Points on a hilly landscape, in no order, each with its height.
A ball rolls from a point to the lowest of its 2 nearest points, and stops where none of them is lower. Distance is the straight distance between rows; heights are no part of it.
Q_862: -21  -41  42  11  -11  0  -33  -25  11  -6  -37  2  11  -36  -49  26  26  -40  22  -2  -3  20  -37  2  -37  -6  21  -22  64  -53  -13  20  -46  h=467
Q_744: -37  -51  -12  8  -9  16  8  -15  -22  1  -34  10  -10  -11  -13  3  -16  3  -23  4  8  -36  4  -17  -37  -24  32  -4  39  25  -30  18  -1  h=585
Q_912: -11  -25  10  -18  6  10  -40  74  -2  -26  19  -6  41  13  51  -10  -27  7  25  9  -36  21  45  0  6  -2  2  38  -33  2  8  -18  14  h=586
Q_562: 14  -14  -7  -6  -4  23  18  45  -12  -15  27  8  -7  6  1  -5  -6  37  1  -1  10  -5  16  5  -20  26  6  51  -15  6  10  11  10  h=622
Q_422: 26  33  -8  -20  -28  1  14  6  -2  21  12  14  8  15  46  -11  -39  32  -16  7  7  -6  14  -5  27  21  -8  -9  -42  16  -4  -51  8  h=590
Q_152: -47  -14  -29  35  -12  28  -19  -13  22  -22  -7  -34  -14  6  15  -12  25  -34  1  5  -7  -2  -9  23  -20  2  -3  63  14  32  5  33  0  h=569
Q_861: -8  31  -19  25  4  -38  5  3  -11  -31  -5  13  -12  53  9  -1  -1  6  -33  6  -29  18  7  36  20  51  -36  27  -7  -28  51  -4  57  h=434
Q_719: -4  -3  -19  17  -1  -27  -15  -2  -15  -37  -18  -10  -10  26  24  -10  15  -38  -8  4  -21  18  7  51  5  56  -32  45  -16  -34  29  21  25  h=364
Q_238: -23  1  -16  21  8  19  -15  7  27  -21  0  -13  26  9  31  -9  -15  -1  10  8  -8  0  21  0  4  7  -1  26  -33  19  24  -9  18  h=527
Q_86: -19  40  -32  12  13  -4  37  -14  9  -28  2  5  -52  31  -50  -20  16  11  -31  4  -34  -17  -24  27  35  27  -11  -20  -7  43  56  16  25  h=523
Q_368: -3  -45  26  0  -7  6  10  11  5  -30  -15  9  -6  -8  -47  -13  3  11  -8  -23  28  -17  -9  -21  -16  -5  1  -13  20  -8  -23  32  -11  h=591
Q_500: -9  -51  21  8  -8  -15  -15  15  -13  -40  15  -29  -16  -10  17  -30  21  -29  12  3  -18  2  5  23  -5  33  -14  61  16  -9  -19  16  -15  h=547
Q_932: -16  -8  -24  17  0  -6  -4  -9  -11  -31  -17  6  -16  30  44  -15  1  -38  -12  -4  -24  -8  20  35  -2  36  3  56  -19  17  22  26  29  h=267
Q_465: -28  -29  -1  -23  17  30  4  -18  -9  -1  -52  30  24  -36  -46  31  5  -25  4  5  0  -7  -55  34  16  6  16  -15  48  -69  -13  0  -13  h=717
Q_484: -1  -28  1  -20  2  21  -22  -10  -32  17  -44  13  27  -65  -34  34  26  -27  -6  8  -7  15  -42  47  -4  -8  16  -20  49  -94  -17  -14  6  h=696
Q_760: 12  -12  -38  -11  -4  -18  -4  -25  1  0  -8  -11  3  -2  25  -22  21  -14  -43  -15  -13  1  -5  31  29  15  -26  24  -12  0  -8  -10  19  h=432
Q_207: 31  24  36  -38  4  5  18  27  0  3  47  14  21  13  23  -1  -30  6  31  24  21  -3  10  -20  39  -16  4  4  -18  13  -12  -19  -14  h=843
Q_214: 5  -37  53  -1  -16  9  0  39  13  -32  19  0  4  21  -13  -23  -13  1  21  -21  6  -3  26  -22  -19  -2  -5  20  2  15  -19  20  -21  h=627
Q_461: -38  35  -51  29  22  -8  -6  -41  24  -6  -21  1  -7  31  1  -12  44  -53  -15  36  -6  -29  -6  34  19  15  -9  38  -3  29  47  21  36  h=87
Q_413: 10  17  -5  25  3  -26  1  -21  49  6  6  -37  6  10  10  4  17  -24  1  8  17  6  -6  2  -4  44  -25  7  -15  -16  19  -19  21  h=688
Q_424: -14  29  -39  -7  -21  -8  1  23  6  17  -9  3  -13  36  18  -31  -1  42  -50  21  -16  -24  35  22  20  16  -26  25  -22  13  10  -41  48  h=560
Q_247: -2  2  -9  -5  -11  -25  8  -47  -6  27  -43  -1  -13  -21  -2  10  18  -21  -44  -2  -5  -21  -29  5  14  1  -1  -36  9  -32  -38  -41  -7  h=519
Q_857: 22  4  -32  19  14  -16  -25  -58  -48  71  -3  -11  8  -15  -11  -23  5  29  -43  -5  2  24  -19  47  38  -1  -27  -2  17  -14  -4  -28  16  h=427
Q_76: 4  -39  7  13  -13  35  -14  41  -24  -14  20  -5  -21  -8  11  -15  -1  25  25  -25  21  20  10  17  -44  20  0  65  5  9  -2  36  -6  h=652
Q_188: -18  -32  -16  2  -4  16  -56  6  -4  36  -12  -26  24  3  75  -19  -23  3  -19  3  -20  -3  18  -19  10  -24  20  5  -31  18  -20  -30  25  h=283
Q_555: -21  6  -37  3  -12  10  -50  19  19  16  -23  -38  47  4  62  -31  -18  -25  38  41  4  12  39  -23  -10  31  25  -8  -21  15  43  -55  15  h=602
Q_778: 13  -5  19  -8  5  -5  18  0  -11  -53  -2  0  -18  -22  -18  0  13  -9  8  -28  -28  0  -18  14  -2  11  10  -10  10  -27  -1  41  -56  h=459
Q_75: -2  -22  -5  9  -17  -14  10  -29  61  2  -2  -10  7  -16  -24  21  17  -13  38  26  -4  8  -9  -41  -30  -8  -10  -6  18  39  -6  9  -44  h=344
Q_61: 6  1  -30  -18  2  -7  17  39  -19  -28  16  26  -16  15  4  -15  -3  48  -25  19  -13  -10  19  16  15  31  -35  40  -26  11  21  -2  38  h=592
Q_317: -33  -25  17  17  1  15  -15  -24  22  29  -12  10  18  -11  -15  54  -18  -23  21  -2  9  22  -32  -33  -44  -39  -1  -7  45  -16  -31  -2  -25  h=487
Q_507: -43  -10  -15  23  4  17  -37  38  11  -27  -7  -17  46  39  62  2  -35  -19  21  32  -21  5  13  -3  8  15  -13  41  -26  -7  18  -16  27  h=554
Q_675: 26  -12  29  -26  -3  -25  8  31  -6  -15  22  13  16  12  41  11  -46  10  5  -7  -11  21  50  -23  -5  -5  9  -8  -33  -12  -4  14  3  h=597
Q_624: 5  -49  37  -6  -7  9  -43  4  -39  -4  -15  -15  17  -58  -19  21  33  -48  13  -15  -20  46  -39  37  -22  -15  13  -8  53  -83  -25  0  -9  h=674
Q_437: -54  -9  2  37  -19  20  -16  19  25  -30  -30  -26  -38  31  4  -45  16  -18  59  21  -12  -22  61  6  -42  15  -1  34  -5  43  3  27  -27  h=615
Q_275: -41  57  -33  40  -3  -15  14  6  -2  -21  -36  6  -4  70  -3  4  -13  -7  -19  38  -25  3  24  25  0  30  -22  19  -6  -16  56  -13  57  h=471
Q_17: -25  10  -40  -5  -4  -1  -6  -33  25  12  -33  9  -23  0  12  -15  -5  -3  -17  25  -2  -39  34  -32  -17  -27  39  -21  7  63  2  13  12  h=588
Q_654: -28  22  -47  13  4  16  33  -21  43  -30  -7  -10  -30  16  -32  -4  22  -6  -19  1  -24  -17  -19  12  3  7  -6  -1  -11  43  33  38  -10  h=493
Q_435: 17  -13  -17  -13  22  -9  19  28  -16  -34  -9  8  -49  -9  -45  -12  26  58  -32  -28  -20  3  -16  40  6  32  -17  14  -10  -14  11  55  0  h=626
Q_486: -8  -66  7  14  -12  35  -31  6  -25  -4  21  -34  9  -26  32  -10  5  -7  -2  1  -9  40  12  21  -21  -7  5  68  -6  26  -12  2  28  h=653
Q_386: -41  -31  -9  47  -20  22  -27  -39  13  -7  -14  -31  -45  -12  -9  0  28  -3  9  -5  -4  8  -7  5  -53  -11  3  29  26  34  1  57  -38  h=539
Q_311: -3  6  -37  27  38  -13  28  -6  0  -15  -3  -22  -47  -21  -51  -11  22  34  -15  4  4  -24  -33  9  -5  36  -12  -14  15  7  14  24  11  h=784
Q_492: 16  4  15  -14  6  -9  8  54  -12  -56  20  11  -35  -1  -23  4  30  51  4  -18  16  1  -8  23  18  32  -29  29  -15  -32  8  56  -25  h=587
Q_100: 50  53  10  -40  17  -9  40  -15  -27  27  -2  35  -3  -17  -55  5  6  15  -1  -12  37  6  -44  9  58  -1  -14  -52  19  -38  -7  -9  -10  h=399
Q_182: 46  6  35  -38  3  -33  15  38  -12  -36  32  19  -16  -21  -18  25  46  26  -7  -17  0  4  -8  23  6  6  0  3  -8  -55  -6  29  -29  h=550
Q_948: 45  14  18  -14  7  -31  21  -1  10  -22  5  13  -9  -1  -9  -8  13  7  -4  -31  29  -2  -8  -8  11  24  -23  -2  -1  -26  -7  5  10  h=670
Q_102: -21  -18  -3  21  -18  -11  -32  -11  21  6  -1  -55  15  27  55  3  5  -46  -11  16  -3  18  6  6  -6  43  -13  32  -27  -16  15  9  28  h=663
Q_297: 9  13  -49  -14  -5  26  -35  32  6  24  -7  -18  31  -34  42  -32  -15  11  15  5  5  17  39  -2  -21  5  36  -11  -12  1  38  -67  15  h=581
Q_561: 44  38  30  -11  20  -30  -9  -18  -34  64  13  21  36  17  19  40  -12  11  13  -13  43  9  -16  -4  46  -27  -5  -42  -14  -36  -22  -6  -28  h=253
Q_405: 1  -59  61  13  20  9  -39  -1  -47  0  16  -11  5  -25  -26  17  20  -52  33  -25  -24  47  -35  20  -31  -18  5  9  56  -44  -31  7  -29  h=650
Q_773: -9  15  -24  -3  -13  17  -10  35  51  -21  -11  -11  18  -22  -1  -28  -7  4  56  30  18  -1  37  -35  -38  15  20  -7  -7  31  42  -34  5  h=254
Q_232: 40  19  -5  -32  5  -12  28  -5  -14  -19  17  16  -4  -24  -34  -10  33  15  -33  -3  -36  -4  -36  34  47  26  -8  -27  -11  -28  11  -31  -12  h=694
Q_231: -9  -8  -10  -7  8  7  31  -7  11  -34  6  -6  -8  -20  -8  13  -2  -7  -20  -19  -36  -9  -21  9  8  -14  2  -7  -4  -8  -21  12  -38  h=410
Q_316: 28  26  43  -35  7  -9  15  3  -31  19  33  31  25  17  22  36  -28  -32  51  -15  35  -6  3  -48  15  -46  11  -42  8  4  -28  -17  -10  h=879
Q_662: -31  -5  -2  18  1  1  20  -9  37  -41  -16  -16  -34  5  -6  -2  11  -22  1  -13  -34  -19  -3  1  0  -4  8  7  -16  30  -8  28  -30  h=456
Q_872: 34  -4  -25  0  12  -21  -20  -5  -32  45  28  3  20  -18  2  -8  9  64  -42  -9  24  10  -22  27  29  1  -50  15  5  -28  -13  -9  9  h=464
Q_384: -48  -16  -29  8  -25  22  -74  30  20  7  -34  -60  19  5  63  -28  -2  -50  24  44  -9  28  42  -9  -36  14  30  21  -7  15  36  -20  39  h=620
Q_325: -27  -22  -12  19  -25  -16  -38  -30  1  22  -2  -75  -13  -8  66  0  22  -44  -44  9  1  19  -8  10  -8  6  -4  17  -5  -6  -15  14  30  h=687
Q_44: -34  -33  -2  12  -2  7  -59  -3  11  42  -12  -33  30  5  49  -17  -25  -23  14  8  -23  -2  18  -41  -5  -37  14  -37  -17  39  -25  -40  3  h=224
Q_28: 9  10  -23  10  1  18  24  -40  17  22  -3  24  12  -11  -35  22  -15  31  -9  3  26  -8  -25  -21  0  2  -1  -29  0  29  14  -3  -21  h=642
Q_257: -3  9  7  -19  -10  39  59  8  0  -12  18  19  -12  -15  -28  10  -22  -1  34  13  14  -16  -7  -38  -9  -29  6  -43  -26  43  -12  -23  -7  h=631
Q_157: -6  -24  -20  11  15  0  -42  -25  -5  44  -1  -36  28  -2  53  -10  -23  14  -28  0  -7  19  -1  18  38  -12  -21  9  -39  -4  -20  -5  10  h=345
Q_387: -3  -3  -37  -17  -5  -7  21  23  -18  -35  -3  14  -43  32  -38  -11  36  34  -56  8  -44  -10  -18  53  25  46  -17  36  -11  20  32  36  9  h=666
Q_353: -2  32  -35  -21  -15  26  6  41  -2  -4  1  4  14  -8  37  -24  -29  17  8  5  -10  -7  35  -9  -2  12  22  -3  -30  16  31  -60  14  h=561
Q_348: 35  -19  34  -1  13  -29  -3  12  -13  -5  34  -8  6  -8  11  14  15  -9  12  -30  26  6  2  -4  -11  8  5  13  3  -33  -20  18  4  h=695
Q_183: 5  -18  -16  -2  10  -1  -2  -24  -3  -10  -1  -11  18  -20  30  17  8  -27  -22  -30  -52  12  -34  22  21  -15  -6  -4  -5  -30  -21  -9  -30  h=355
Q_203: 16  -15  -14  12  -18  4  1  -12  -13  13  42  -3  42  -1  17  12  5  6  -23  -29  29  -10  -15  2  -12  -10  -17  -8  2  -8  -8  -22  -16  h=772
Q_98: 10  53  -32  19  15  -25  26  -12  16  8  22  -11  0  13  -12  -22  -24  28  -5  29  20  -13  12  0  23  33  -32  -4  11  12  36  -12  19  h=360
Q_586: -18  47  -46  8  -10  18  17  2  35  21  -16  -9  -5  19  -4  -18  -2  26  -31  6  -12  -17  33  2  8  -20  -11  -5  -31  33  9  -30  30  h=538
Q_468: 30  34  6  -33  -10  -6  56  -25  -27  9  22  25  -26  -4  -28  -6  -10  21  -26  6  -1  -8  -24  16  55  8  -23  -31  -26  0  4  -45  -4  h=673
Q_294: -8  33  -29  12  16  10  43  14  0  -40  3  9  -42  17  -32  -19  -12  25  5  -5  -5  -14  10  8  3  36  -13  -1  -31  33  39  15  33  h=556
Q_828: -32  -39  23  20  -1  17  -4  -13  -3  -8  -28  -7  -56  11  -3  -8  33  -25  12  -17  -37  -15  11  23  -16  -8  34  40  3  35  -36  31  -23  h=509
Q_666: 8  13  4  -4  -1  -18  23  -15  12  -9  -11  -3  -8  14  23  -2  -44  -5  -19  -4  -17  6  31  -15  6  -3  6  -21  -33  6  1  13  10  h=593
Q_161: -9  -13  61  12  8  -14  2  -6  16  -2  -9  19  -16  -12  -51  49  22  -23  60  -4  6  4  -29  -25  -41  -9  14  -23  50  -25  -16  32  -56  h=424
Q_722: -1  -7  19  -28  5  15  15  -8  -8  -26  -37  43  6  -41  -46  23  12  -1  0  -2  -15  -10  -67  4  24  2  33  -37  24  -52  -11  2  -28  h=738
Q_615: -16  -54  35  30  -15  24  -31  -7  -26  10  25  -51  0  -39  22  12  2  -16  8  -5  8  58  -13  8  -39  -29  8  30  21  8  -18  16  18  h=625
Q_837: 31  7  -21  -27  3  -20  30  10  -25  -7  20  20  -30  15  -35  -24  -5  59  -38  -2  -1  -6  -10  11  42  38  -41  -5  -5  15  19  -5  37  h=623
Q_128: 33  9  -10  -6  -5  -12  30  -25  -21  34  28  9  34  -1  -20  7  6  17  -34  -19  40  -9  -13  13  8  -11  -17  -33  5  -23  0  -21  -25  h=783
Q_393: -30  -11  -34  24  1  34  -8  12  -10  0  -3  -12  -24  -8  10  -26  10  27  -21  -7  -18  -6  45  29  -38  -6  35  39  -14  33  28  20  35  h=639
Q_108: 5  25  33  -23  -25  6  32  28  1  -64  28  22  -28  16  3  0  -15  30  2  -3  9  -3  -9  -15  19  11  -9  8  -45  1  21  23  3  h=546
Q_844: -30  10  -48  19  28  17  -4  -21  -1  -2  -9  5  -20  15  22  -19  26  -40  -12  15  -6  -31  11  30  3  9  19  43  -8  58  35  20  42  h=173
Q_400: 17  22  -21  33  5  -15  -33  -41  -11  72  -9  -21  14  8  24  -24  -7  27  -29  -4  13  11  -3  24  36  7  -37  -8  -28  8  -2  -29  11  h=391
Q_660: 10  25  12  -19  0  6  13  9  -2  -39  -25  24  -15  -48  -53  12  22  -8  11  -15  3  -16  -59  -17  -3  3  14  -69  30  -50  4  21  -36  h=755
Q_150: 45  10  24  -69  -24  -4  45  33  -24  0  36  36  16  2  -11  -9  -23  35  2  19  32  -2  22  -22  30  -4  3  -8  -23  18  -12  -2  1  h=831
Q_635: 12  -46  -1  1  4  -16  -16  -19  -1  -26  -15  -21  -5  -23  11  -23  26  -24  -14  -17  -19  1  -4  22  11  23  -1  33  7  -11  -16  22  7  h=495
Q_291: -27  -26  -28  10  -2  34  7  8  -19  17  -16  -1  -19  -20  -12  -16  -8  30  -38  8  -9  -21  25  7  -41  -29  47  9  8  25  -5  19  14  h=614
Q_800: 46  -10  4  -32  13  -21  -20  10  -47  58  25  33  43  -9  14  17  1  48  -11  -4  42  8  9  16  45  -28  -35  14  -14  -18  -32  -14  -8  h=497
Q_577: -2  9  -32  6  -15  11  1  -25  18  55  -25  -7  -8  16  14  -5  5  11  -59  -9  -4  0  15  12  4  -26  0  -3  -20  17  -25  -21  31  h=514
Q_113: 17  49  -21  -6  -26  17  25  -9  -23  43  5  22  -12  26  -13  -24  -41  61  -34  5  11  -7  14  2  35  5  -12  -25  -18  35  14  -44  6  h=610
Q_806: -13  -12  -30  2  0  10  29  -46  27  -8  -33  28  -19  -13  -43  18  9  5  0  11  -1  -25  -34  -39  -7  -10  9  -32  6  59  3  21  -18  h=660
Q_910: 38  5  55  -38  -1  -20  13  35  -21  -39  21  11  3  -18  -31  18  44  -10  27  -22  -11  2  -19  17  3  -3  32  -18  34  -56  -9  37  -58  h=511
Q_287: 30  60  8  -9  12  0  26  28  10  13  31  7  4  -10  -7  7  -15  34  39  6  59  -13  31  -38  -16  -18  21  -23  0  7  12  7  19  h=293
Q_717: 37  10  50  -21  13  -28  -30  -8  -10  17  23  7  46  16  24  38  16  -30  21  -36  14  17  -37  -22  40  -25  11  -40  4  -33  -20  8  -21  h=175
Q_440: -23  -14  -24  4  7  -17  1  -51  -10  25  -60  7  -27  -23  -15  9  39  -31  -50  -8  -6  -18  -22  22  -9  -13  18  -17  33  -35  -28  -6  20  h=555
Q_163: 5  19  -20  -8  -18  -16  14  -46  9  30  -20  -3  -5  8  15  -14  12  -7  -46  -4  -10  -21  -2  15  41  -3  -13  -14  -12  6  -24  -33  -17  h=481
Q_836: -13  0  -8  6  -3  -2  -8  -28  27  19  -50  -4  -10  0  30  -1  -40  -10  -3  8  -12  -4  35  -39  -16  -19  34  -26  -12  24  -13  1  13  h=562
Q_454: 9  -9  21  -24  10  7  -10  22  -20  34  -7  27  42  -3  21  7  -54  34  14  3  25  -1  26  -29  6  -53  14  -28  -9  -23  -28  -28  0  h=542
Q_480: 15  33  -15  -6  -11  24  40  -23  -9  49  -8  27  -4  9  -50  -6  -39  57  -28  10  21  -4  -19  -17  18  11  4  -42  4  29  8  -21  -5  h=628
Q_425: -3  48  -57  23  19  -10  -12  -42  20  38  -13  -6  -33  28  -4  -32  16  14  -49  0  -16  -22  -11  26  46  -7  -26  -3  21  33  17  -5  29  h=617
Q_168: 57  40  1  -25  18  -3  1  -10  -35  40  6  35  32  -32  -51  10  30  21  -8  -14  19  6  -56  38  44  5  12  -46  31  -60  5  -22  -22  h=431
Q_125: -9  22  -4  -35  -26  16  66  -13  -6  -21  21  -3  -26  -4  -29  -12  -18  15  -19  22  2  -24  -3  -17  26  -12  -4  -38  -33  32  0  -18  3  h=651
Q_404: 18  35  23  -23  14  -16  30  -34  -20  37  -20  45  34  -9  -36  48  -5  -23  24  -3  44  -4  -33  9  32  -13  -2  -56  12  -50  -1  -15  -16  h=356
Q_605: -17  30  -37  5  16  -17  14  -55  24  17  -26  4  -28  6  -15  -16  20  -3  -38  28  -10  -41  4  -3  25  -19  12  -27  3  51  16  16  11  h=607
Q_833: 30  3  59  -6  15  -25  -2  47  -8  -5  41  1  2  19  9  31  20  -1  46  -32  24  -7  29  -19  -10  -32  30  16  12  -17  -23  34  -2  h=716
Q_592: 10  12  -22  5  26  -14  25  -24  4  -19  -11  6  -15  -39  -43  4  19  15  -11  -16  8  -16  -49  -8  1  10  -8  -40  24  -24  7  21  -13  h=770
Q_714: -23  -25  19  1  -11  20  -13  -5  19  40  -11  1  33  -8  -1  28  -49  6  12  18  3  10  12  -47  -44  -47  28  -18  32  -2  -25  -10  -31  h=512
Q_412: -3  -12  34  19  1  -1  -24  25  11  8  59  -17  9  19  10  17  -4  -45  34  -20  6  11  -9  -44  -54  -23  -17  1  40  9  -27  -15  -21  h=745
Q_206: -35  -44  24  34  -15  22  -11  -31  6  0  -33  -16  -22  -23  -43  22  20  -1  10  -4  5  16  -21  8  -49  -15  23  3  42  -7  -14  49  -46  h=508
Q_359: -53  -9  -5  40  -19  18  -7  18  9  -37  -14  -32  -37  23  6  -26  26  -22  23  5  -10  -12  26  43  -27  18  -20  57  -1  11  -8  37  -20  h=595
Q_233: -1  -6  24  0  -6  36  17  31  4  -20  38  8  7  1  -17  -2  -17  -14  49  6  -9  -10  12  -41  -30  -11  11  -13  0  51  -4  -37  -19  h=613
Q_3: -4  29  -42  5  9  -21  -36  -16  15  31  -9  -2  -22  39  16  -24  29  10  -68  9  -38  6  -9  55  65  10  -25  34  13  -1  21  -2  35  h=600
Q_122: 47  38  34  -34  24  -49  1  -15  -36  39  -9  33  27  1  -1  36  13  -2  4  -17  36  1  -21  7  45  -17  6  -44  14  -74  -14  -9  3  h=305
Q_907: -1  7  -15  13  -18  8  14  -2  61  -2  -2  -2  12  -8  -18  6  4  4  41  35  17  -4  17  -40  -35  14  4  0  -13  51  28  -10  -4  h=301
Q_736: -39  -22  5  18  -14  16  -3  -8  42  16  -44  -6  5  -9  -10  17  -20  -1  19  10  -8  -3  27  -42  -54  -50  24  -25  12  26  -19  -4  -15  h=534
Q_618: -30  36  -42  -1  -8  33  27  37  -13  -44  -24  27  -24  38  -10  -28  -12  4  2  29  -15  -20  29  22  0  31  7  25  -36  33  58  -3  48  h=524
Q_532: 25  -27  27  -22  7  -16  -24  -7  5  -19  22  -6  39  -9  23  16  7  -29  -8  -29  -36  21  -35  -6  30  -2  2  -19  3  -39  -15  2  -39  h=282
Q_391: -14  -16  15  37  12  7  -24  7  25  -16  14  -31  10  -4  29  2  -20  -12  29  2  -4  7  10  -15  -18  5  9  28  0  13  4  15  -9  h=553
Q_871: -16  0  31  -7  15  -10  -2  -15  17  18  -16  28  25  -12  -30  61  0  -28  35  -6  22  5  -46  -24  -8  -24  3  -33  43  -47  -23  2  -32  h=460
Q_724: -53  -16  6  39  -26  11  -59  12  26  2  -26  -55  6  36  47  -10  -1  -54  27  36  -6  22  28  -7  -38  32  10  42  -9  11  25  6  33  h=637
Q_25: 42  24  12  -22  6  -34  43  11  -19  -18  21  21  -29  -5  -39  -9  3  37  -28  -18  13  -3  -4  -2  18  16  -26  -28  -3  -24  11  23  23  h=648
Q_498: -14  -44  -8  16  10  -1  -5  -39  4  -9  -25  -18  -9  -20  -15  -19  9  -12  -11  -11  11  -11  2  -11  -21  -14  7  2  23  18  -21  24  7  h=551
Q_581: 15  29  29  -3  14  -21  14  -26  27  -7  0  0  -3  -20  13  24  -9  -19  14  -5  -2  3  -32  -32  31  -9  -7  -37  -16  -14  -21  -18  -25  h=861
Q_648: -27  -58  39  20  -5  27  -7  0  -26  1  -23  1  -43  -4  -18  -7  10  -33  23  -13  -22  -6  1  -3  -47  -5  20  27  33  27  -52  3  -21  h=552
Q_367: 16  -8  67  0  8  -24  -29  36  5  -6  43  -14  22  41  -6  13  12  -34  34  -35  13  11  9  -36  -25  -34  -4  -10  36  -2  -28  17  -17  h=733
Q_467: 22  36  23  -8  16  -5  4  10  14  -8  37  -3  13  4  46  15  -13  -2  19  2  12  -2  -19  -15  40  -1  -19  12  -31  -11  -14  -20  -10  h=851
Q_974: 16  11  24  -33  6  7  -10  29  -8  5  -2  13  22  -15  38  -9  -61  20  30  2  8  3  42  -43  3  -27  35  -33  -25  1  2  -25  6  h=564
Q_370: 19  14  2  -5  5  13  7  23  9  -1  -1  16  5  -24  -12  -5  -26  24  43  -3  37  -2  31  -55  -50  -8  35  -36  6  21  31  10  3  h=245
Q_667: 13  48  -1  19  15  -21  26  10  28  -8  25  -10  5  -3  -6  -8  -18  27  16  13  38  -9  25  -25  -14  10  -12  -16  -9  5  37  5  21  h=327
Q_927: -7  40  -1  -3  -7  -28  12  -2  13  -29  3  -5  9  36  25  8  -7  2  -30  18  -11  4  -11  25  48  41  -39  11  -39  -32  30  -21  25  h=478
Q_761: 34  -24  7  -17  7  -7  24  -24  -25  33  -2  28  25  -5  -32  25  -15  11  -30  -22  28  13  -9  17  4  -1  -2  -13  7  -38  -6  -2  6  h=797
Q_899: -7  -31  20  13  12  -6  -33  51  -2  -24  18  -16  5  -1  34  -21  -29  19  37  -1  -10  10  59  -2  -28  3  18  38  -19  -8  7  21  4  h=584
Q_677: 21  -53  42  3  11  0  -21  17  -31  -9  49  -22  2  -21  6  9  18  -41  19  -28  -30  39  -19  20  -21  -7  -14  39  34  -28  -31  12  -24  h=624
Q_952: 39  5  6  -29  12  0  -22  36  -44  59  17  29  49  -4  31  5  -29  52  15  1  36  -3  30  3  27  -48  -7  -5  -37  -10  -23  -26  -7  h=520
Q_248: -22  24  -50  1  -12  -7  -36  4  3  37  -6  5  -14  56  38  -10  21  16  -69  28  -24  0  22  46  37  0  -29  47  -10  8  12  -15  66  h=582
Q_740: 8  17  32  -3  10  -16  7  -11  3  16  13  16  13  9  35  44  -44  -31  41  -4  4  11  -8  -52  7  -24  3  -43  -13  8  -32  -22  -20  h=870
Q_344: -15  -50  51  32  -1  13  -47  11  -23  -12  36  -42  -18  -7  11  -16  16  -30  34  -21  -18  40  -3  20  -37  9  -13  55  28  7  -23  13  -21  h=594
Q_741: 15  -13  45  1  5  -18  15  -11  31  -8  14  -11  -2  -12  -26  19  19  -28  38  5  13  1  -16  -35  -21  4  4  -2  31  -2  -28  7  -40  h=386
Q_753: 35  -8  37  -35  -7  1  43  14  -13  6  19  29  22  10  -33  28  -9  16  -2  -13  31  -1  11  -13  0  -16  18  -15  4  -19  -10  21  -10  h=815
Q_342: -40  49  -44  30  4  20  9  6  20  -25  -37  10  9  46  6  -9  -8  -17  -2  46  -13  -7  27  15  -3  10  3  36  -21  21  57  -6  47  h=496
Q_996: 15  -9  18  2  -15  12  -10  14  -6  23  46  3  37  8  11  23  -4  -21  24  -20  32  -6  -3  -39  -43  -35  2  -20  20  9  -24  -39  -13  h=757
Q_770: 4  -10  -30  -11  -8  20  -10  22  27  5  -26  21  15  -42  -22  -9  -15  18  55  21  11  9  32  -57  -67  -12  35  -37  18  43  29  -12  -17  h=186
Q_983: -27  -34  22  20  2  32  -21  26  7  -18  16  -5  -21  6  -21  -20  -9  -27  44  -6  -31  -5  11  -29  -61  -5  -1  22  32  60  -26  -17  -18  h=589
Q_876: 7  46  19  -28  -25  -19  36  5  1  -43  35  25  -13  24  12  -6  -15  21  -23  11  -1  8  6  1  43  19  -38  0  -45  -16  33  -1  21  h=515

For each start below, name the point where the ball stops.
Q_437: Q_770
Q_592: Q_760
Q_150: Q_61
Q_359: Q_770
Q_974: Q_44
Q_367: Q_61
Q_736: Q_770

Call two points neighbours if one is among the 2 nearest of the other. Go from one point of each pair to the other, from neighbour to neighbour, staying as low as possible. Name the highest point that can't be avoided.
Q_770 and Q_498: Q_425
Q_717 and Q_461: Q_294
Q_44 and Q_770: Q_836
